Each row is a point on a landscape with many peaks, with its height.
From any point a climber steps to the highest of the 2 points nearest to it. It stops when none of these is higher. Distance is the straight distance between rows; heights are no part of it.
J997 (h 6.28): [ 12  23  -7   3 -20  -7  58  -8 -16   1 -22   9 -15  19 -33  13  -2  -7
 -33  -1 -10   9 -21 -15 -20   2  24]
J592 (h 4.44): [  9 -13  14  -2  20  -7 -17 -24   2  -1  32 -36 -13 -10   0 -40 -56 -10
  24 -19 -37 -46 -49 -21  -5  18  -4]
J139 (h 2.82): [  6  23 -14 -13   5  30 -47  10  -8   1 -14 -10 -40  20   5 -14  -8   7
   2 -25  54  26  -8 -14  -1  -6   3]
J114 (h 2.15): [  8  -3  27 -16  10  -6 -33   0   4  10 -27  -3 -18  -2   8  41  16  15
 -47  13  19  14 -10 -37 -14 -18 -12]
J217 (h 2.84): [ -3 -12   2   0  18  15 -21  14  20  25   4   5 -29  12  -7  -2  -3 -16
  11 -17 -30  28  -5  -5 -27  -2 -18]
J852 (h 4.61): [  5  -3 -27  61   2 -17  -3 -39  13 -34  -9 -18  15   4 -31   0  -3 -30
   6  -5   3  -4   0  32   3  32   8]
J708 (h 5.65): [ -3  -3 -22  30   6  -4   2  28  24  -8   8 -24  -8  13 -11   9 -11 -14
  44  -9  12  11  -8  22  17  44 -25]
J749 (h 5.26): [  5   4 -19  49 -16  -7 -23 -13  17  -9  17 -11   6  -5   5 -47 -33 -48
  35 -16 -43  -3  26  38 -10  15  24]
J558 (h 4.97): [ 17  19  33 -15   5  -2  15 -11 -16 -35   5  17   3 -34   0 -79 -26   9
  24  -8 -26 -69  -5 -13   9   7  17]
J701 (h 3.22): [ 22  -8 -30 -12   9  13 -31  -2  -8  14  10 -18  42   2  18  53  28   2
   0  29  31  19  15   7   8 -12 -32]
J640 (h 4.02): [  5 -14   4 -21  43   0 -13   5  22  23  22 -11   4  38   7  40   1   7
  13  -8  -3  -9   1  53  -3  25 -19]
J528 (h 4.01): [-44 -21  16   1  21  36  51   5   5  42  19   1 -11  -2  -1  17  -2  22
  18 -32 -16 -15 -22  23 -43 -14  -2]
J831 (h 2.52): [-25  23 -11 -24  17  -2 -34  22   5  18 -15   9 -13   0  29 -32  -3 -31
   2   0 -22  16  -1  -8 -15   5 -19]
J966 (h 5.81): [ -4  13  28  -7  40  52  25 -44  12   3  -6  11 -32   3  -1 -10 -21  46
  -1 -20  -9 -14   3 -33  -3  -9   9]
J214 (h 2.98): [ -8 -17 -39 -13   5 -36 -50  -6 -12   4   2 -22  30  13  15  41  33   1
 -25  27  52  19   8  22  19  14 -40]
J560 (h 2.83): [-24 -29 -29  21 -30 -30 -42 -21   5  -9   8 -37  27   0  -3  40  15  -3
 -27  39  44  41  16  33  51  22 -17]
J17 (h 0.71): [ 10  24   7 -32  44   1  32  18  -1  29  14  35   6  13  10  14  45  23
 -10  16 -14  15   8   6   4 -13  -9]
J538 (h 7.04): [-21   0   5   9 -14   7  45   7 -18  14  12   9  -3 -27 -16 -46 -33  14
  36 -32 -42 -20 -13  13 -25   1  -1]
J885 (h 5.73): [ -5   0  -5  65  -6  -6  17  -4  48 -20  -2 -21  40 -23  -5   6   7 -23
   2  10 -26  -7  40  69  18  12 -22]
J294 (h 3.84): [  8  -4 -35 -12 -11   4  -3 -25 -13   1 -16  -7  34  37 -26  16  -2   7
  21 -18  18   5 -10  16  22  19   0]
J540 (h 3.18): [  2  13   5 -32  16   6 -49   4  -6  -9 -35  14 -35  15   0 -14  10  40
 -37  -6  55  39   7   1  16 -14 -13]
J81 (h 3.17): [-11   0   7 -14  -5  29  14   1 -10  18 -35  -8  31 -35   2  11  -9  17
 -12  -8 -28   7  -6  15 -48 -23 -25]
J247 (h 5.08): [ -1  -9 -18  13 -28  11  23  30  11  20  16  12  22   7   5  13  33  -7
  15   8   9  41   5 -23 -13  -8   7]
J97 (h 3.61): [ 18  17 -11 -23  -3 -26 -43  12  -4 -19 -27  11 -15   1 -11 -39  14  -3
 -22 -12  41  25  -8  52  24  -8   3]
J53 (h 2.14): [  6 -17  43  17  29  -3  29 -21   0  -9 -12   2  15 -28  -5   1   5   6
  11 -15  -2 -37 -13  29 -42 -19  31]
J820 (h 3.51): [  4 -21 -10 -28   7  24 -28  11  -1   8 -22 -14  34 -10  16  25   2   8
   4  18  -5   9  -6  21 -19 -12 -38]
J55 (h 7.26): [  9  -1 -12  32 -41 -61 -57   6  18 -43  -2 -13  -6 -17  20 -53  -9 -60
  17  -8   7 -72   8 -16  10  25  11]
J220 (h 0.91): [  8   1   0 -38   4 -29  46  15  -1  30   7  17   5  43  -1  40  47  32
 -37  23  -3  29  33   2  18 -18  -5]
J359 (h 1.15): [ -2 -19  22 -29   2  15  38  31 -24   4  10   6 -15  -8 -11  35 -30  35
  21  15 -50  -5   9 -39  -1 -13 -28]
J634 (h 2.51): [ 18 -12 -11  -8   3  12 -54  19  20   8   6 -17 -29  12   8  27   1  -9
 -13   0  39  19 -21 -23  11  -5 -14]
J985 (h 3.24): [ -3 -20  -8  12   5  33 -27  27  21  28  24  11 -28   6  18  22   8 -18
  24 -14 -10  17  22 -47 -24 -25 -32]
J514 (h 1.73): [ 11  -2   8 -25 -16 -24  -8  26 -16  -2  16  -4 -12   7 -12  -2  -6  16
   7  18  19  36 -17 -26  30   4  26]
J953 (h 7.37): [-16  15  27 -33 -33 -21   1   5 -17 -42 -26  39  22 -37   8 -63   6  -1
 -29  27  12 -29 -14 -26  36  -3  33]
J37 (h 5.11): [  9  -9 -25  29  -4 -40 -19  -6  16 -39 -19  -6  24  -5 -10 -19  28 -29
  -1  16  28 -14 -15  38  24  10   5]
J486 (h 0.51): [  7  36   6 -16  49  18   7  20  18  16  11  31  -9 -10  18 -37  38  11
  -5  12  -5  26 -18 -13   3 -18  -6]
J468 (h 4.62): [  4   6 -13  -1 -20 -16 -37  11  24 -15 -13 -11  18  -2  11 -54 -19 -43
  20 -28 -17 -32  -6  39  13 -15  23]
J79 (h 1.34): [  1 -21   5  -5   0 -14 -12 -10  -4  10  10  16   3  38  -1  39  42   7
 -28  20  49  38   3  49  -2  -2   4]
J685 (h 5.04): [ -8  -8  19 -11  28  24  -6 -53  -4  -3  -7  -4 -23   5 -17 -25 -40  15
   4 -19 -27 -42 -41 -31  -6   9  -7]
J729 (h 1.59): [  1 -26  14  15  -8 -22  68 -18 -20  -3 -16 -26   0 -13 -16  43 -23   9
   5   6 -26 -24  -1 -11 -38   3   5]
J123 (h 0.89): [  6  44 -22 -19  -5  48  11   1  -8  27   1   9   2  -6   7  12  22  28
 -36 -14  18   7  26 -48  -3 -31   9]
J863 (h 4.21): [ 22 -10 -13  18  -9   1  23 -37   5 -21 -20  -7  31  18 -40 -12  -4  -8
  10 -15   9 -13 -35  10   6  15  25]
J975 (h 1.56): [  3 -14  19   5   8 -22  -1 -13   0   1  -4 -13  38  23  -1  38  20 -10
  -9   2  21   6   7  58 -33  15  26]
J954 (h 6.86): [-10  -1  31 -15  30  50  34 -36   9  14 -23   5 -11  -8  13  25  -8  83
  -8  -2 -21 -20  36 -29 -10 -41  -2]
J671 (h 1.36): [  1   0  17 -26 -12  -9  56 -11 -28   3 -22  -4  -6   7  -5  38 -20  32
  -6  21 -36 -10  14 -56 -16  -8   4]
J482 (h 4.04): [  3  14 -15   4 -39 -29 -37  10 -22 -29   2   8   1 -25  -8 -49   4 -21
 -11  -5  43  17  -2  24  10  -3  39]
J875 (h 5.75): [-12 -24  36 -30  41  33  31 -19  16  15 -13  -4   7  24  11  32  10  64
  13 -22   6 -21  25  -2   3 -19 -17]
J645 (h 5.25): [  7  13  37   0 -48   1  41  13 -19 -25 -23  37   2 -21   3 -40  -3 -28
 -18   0  -3 -19   3   0 -21 -13  57]
J202 (h 1.13): [ 27  17 -26  -9 -27  17 -16  44  -3  26  28   8 -19  -1  -9  42  21   3
 -40  -8  23  18  29 -54  -2 -45  -9]
J819 (h 2.25): [  2   7 -34   4  10 -14 -30  -9 -20  -8  14  13  -5   1  16 -21   7 -36
   8  21  -8  23  -6 -13   9   7 -10]
J298 (h 5.05): [-19  40  39 -17  17  19  16  15  -4  -5 -32  18 -17  -7   0  -4  -9  28
 -45  -1   0  -2   1 -20   1  17   4]
J18 (h 6.01): [  1  27  25 -14  18   9   7  -2 -11 -40 -26  41   2 -37  15 -66  -1   8
   0  24 -21 -15   4 -16  13 -11  -2]
J582 (h 4.50): [-18 -28  12  15  23   7  27  18  17  37  41 -19  -7   6 -10  58  -6  14
  16 -19 -23 -16 -11  39 -21  13 -25]
J808 (h 5.06): [  1  -9  14   7  11 -19  45  32   5   3  10   4  -7   9 -19  26   5   0
  30  -7 -13   0  -5  18  -2  32  -7]
J387 (h 3.86): [ 21 -12 -18  16   5 -33 -42 -12  19  -6  28 -49 -10  13  18 -40 -39 -31
  30   8 -18 -16 -42 -19  36  23   4]
J871 (h 3.27): [-32  32  -2 -41  48  19 -15 -25 -17  10  -4  -1 -20  32  20  12   8  14
   4 -25  25 -16   7 -49  15  22   1]
J888 (h 2.81): [-30  -6  14   2 -11  33  51 -24 -12  29 -13 -12  -1 -41  -5  12 -27  40
 -16 -12 -32 -31 -23 -25 -41 -32  -8]
J84 (h 3.04): [-31 -35 -31  19 -18 -46 -63 -27  -2 -19  13 -24  -2   1  14  -7   5 -34
 -13  22  35  41  -4  39  45   8  10]
J203 (h 4.07): [  1  -8  15 -20  -6  17 -31  14   9 -13 -31   3  29 -10  20 -41 -11  -8
  11 -10  -9  -2  -1  50 -13 -33   8]
J736 (h 2.47): [-19  -5  45   6  28  26  56 -34  13  -3 -23  14   5 -46   5 -12 -10  27
 -20   2 -25 -47 -25  14 -35 -37  21]
J423 (h 1.99): [  2  12 -14 -24  -5 -20 -15   0 -32 -11  -6  27  -1 -12  -9 -30   8   9
 -11  33   3  37  -4 -28  21 -15   8]
J64 (h 3.56): [-23   7  25 -19  33  33   8   2  -1  21   1   4   5   4  20 -11   0  -3
  24 -36  -9 -19 -10  65 -33   2  10]
J240 (h 5.93): [-18  24  37  -5  16  30  38   0 -31 -13   1  23 -20 -39   6 -47 -41  38
  28  -4 -47 -32   4 -14 -11  11   0]
J858 (h 5.53): [-13 -16   8  -5 -13  14  19 -11   0   8 -34  35   6  35 -20  -2  14 -10
 -23   0   9  21 -16  -3 -16  -2  -5]
J621 (h 5.61): [ -3  48  17 -12 -12  -5  37  -5 -22  -2 -30  16 -32   4 -18   4  -1  22
 -56   2  11  23  12 -27 -10   7  38]
J414 (h 5.76): [-11  -3 -19  42  -7  -5  15  11   6  -4   2  17  17  13   8   6  35 -30
  14  15  20  49  14  24 -16  16  -1]
J407 (h 3.64): [  0  10  -2 -28  55  16  -1 -14  -4  22  24   0  -7  53  -7  38  13  11
  -6 -23   9 -26   1  -4   4  26 -13]
J999 (h 4.53): [-25  37  20 -40  18  49  -6  14  -9   1 -28   9   7 -15  33   0  -1  12
  -3   8   7  -6  -9 -19   5   4  -6]
J51 (h 1.42): [ 21  11 -22  -8 -58 -12 -10  17 -28  13  19  -5 -18   0 -19  15   8  11
 -26   6  35  28  -9 -72  14  -8   3]
J649 (h 3.29): [-11  -2 -57  28  13 -65 -60 -37   4  -8  20 -57 -20  16  30  -7   9 -33
  -1  19  25  29 -12 -13  49   8  -5]
J420 (h 5.10): [-19 -35 -26  42  17   5  11   6  13   5  15 -21 -25 -16 -21   5 -37   6
  56 -19 -35   0   5  35  -2  31 -50]
J235 (h 1.81): [  7 -17  19  32 -13 -25  21 -18 -19 -26 -20 -11  23 -14 -14  38  -2 -22
   2  11  -3 -19   1  16 -36   5  28]
J747 (h 1.11): [ 24   9  -7 -38  -9 -12  40  14 -13  21  -2   5  -3  30 -14  55  12  27
 -32  11  -4   1  11 -44  24 -14 -15]
J185 (h 5.19): [  2 -15 -10  69 -16 -19 -24  -8  52 -39  -1 -21  20 -32  -3 -25  15 -57
  10   5 -15 -45  30  46  28   8  -6]
J354 (h 4.58): [  0  16  15   7 -49 -25  -3   7 -38 -19 -14  23  -1  -4 -24  -5  -5 -34
 -25  -1  10  20   3  23 -16   0  60]
J475 (h 3.50): [ -3   7 -53  35 -18 -58 -46 -16  11 -17  31 -47   0   1  15 -44 -14 -38
   4  26   5   8 -19 -10  61  31   5]
J375 (h 5.94): [ 13   7  -8  40 -33 -10  21  11   5  -1  18   1  11 -18 -35 -28 -34 -18
  13 -17 -49  -1  14  31 -13  10  19]
J11 (h 3.82): [ 13   1  -1  -4  -9  12 -16   8  -9  30  39  -9 -14   3  25 -14  -9 -11
  33 -15   1  13  12 -79 -20   3   1]
J154 (h 6.42): [ -6  -9  -8  52  30  -5   1   3  30  -3  17 -12  14   1  12  16  25 -33
   8  21   5  28  17  65  -6  25 -13]
J569 (h 1.12): [ 46 -14  -4 -22   2  10 -21  10  15  21  21   7  -3  46 -12  46  16  24
 -22  -2  24  25  14  21  14 -32  -7]
J93 (h 4.37): [  6  -6 -29  23 -19  -3   3  -6  -6  26  53   2  -2   7  12  -9  17 -25
  21  10  24  25 -10 -66  -6  19  12]
J384 (h 6.08): [  3  19  51 -20 -51   4  54  16  -9 -28 -19  40   4 -27   6 -65 -21   5
 -24  21 -31 -38  -3 -26  13  -6  34]
J119 (h 5.92): [ 15  -8 -25  35 -29 -41 -53   3  36 -43 -24  -1   5 -16  -4 -14  24 -42
  15  -8   9 -69  24  32  25   6  -4]
J716 (h 4.03): [-19   6  34 -47  15  25 -26   2  -9  -5 -32  13  25  -8  30 -17   7  20
 -14  12   9  15   9  21   3 -19  14]
J347 (h 0.96): [ 35  -8 -15   0 -33  24 -14  37  12  12  47  11  -2  30  -4  73  11   0
 -17 -10  21  14  43  -5  19 -36 -22]
J607 (h 0.95): [ 18 -18   3   6 -26  29  17  41 -17  -3  34  -6  -6  -3  -6  51 -32   3
  36  12  -7  -5  -7 -40   6  12 -30]
J6 (h 4.60): [ -4 -30 -16  33   4  -4  28  -9  12  16  39  -9 -20 -12 -16  -6 -22   5
  58  -7 -42  -9   1 -29 -17  17 -28]

Where does a climber stop that starts at each point below?
J114 -> J953
J51 -> J154
J985 -> J154
J84 -> J954
J634 -> J953

Call two points neighbours if one is among the 2 nearest of the other. Go from one point of each pair to the other, from neighbour to neighbour, staying as high as possible. Name the lowest point that can't be avoided.
J154 / J953 -> J468
J954 / J820 -> J560
J55 / J154 -> J185
J154 / J708 -> J6
J538 / J953 -> J558
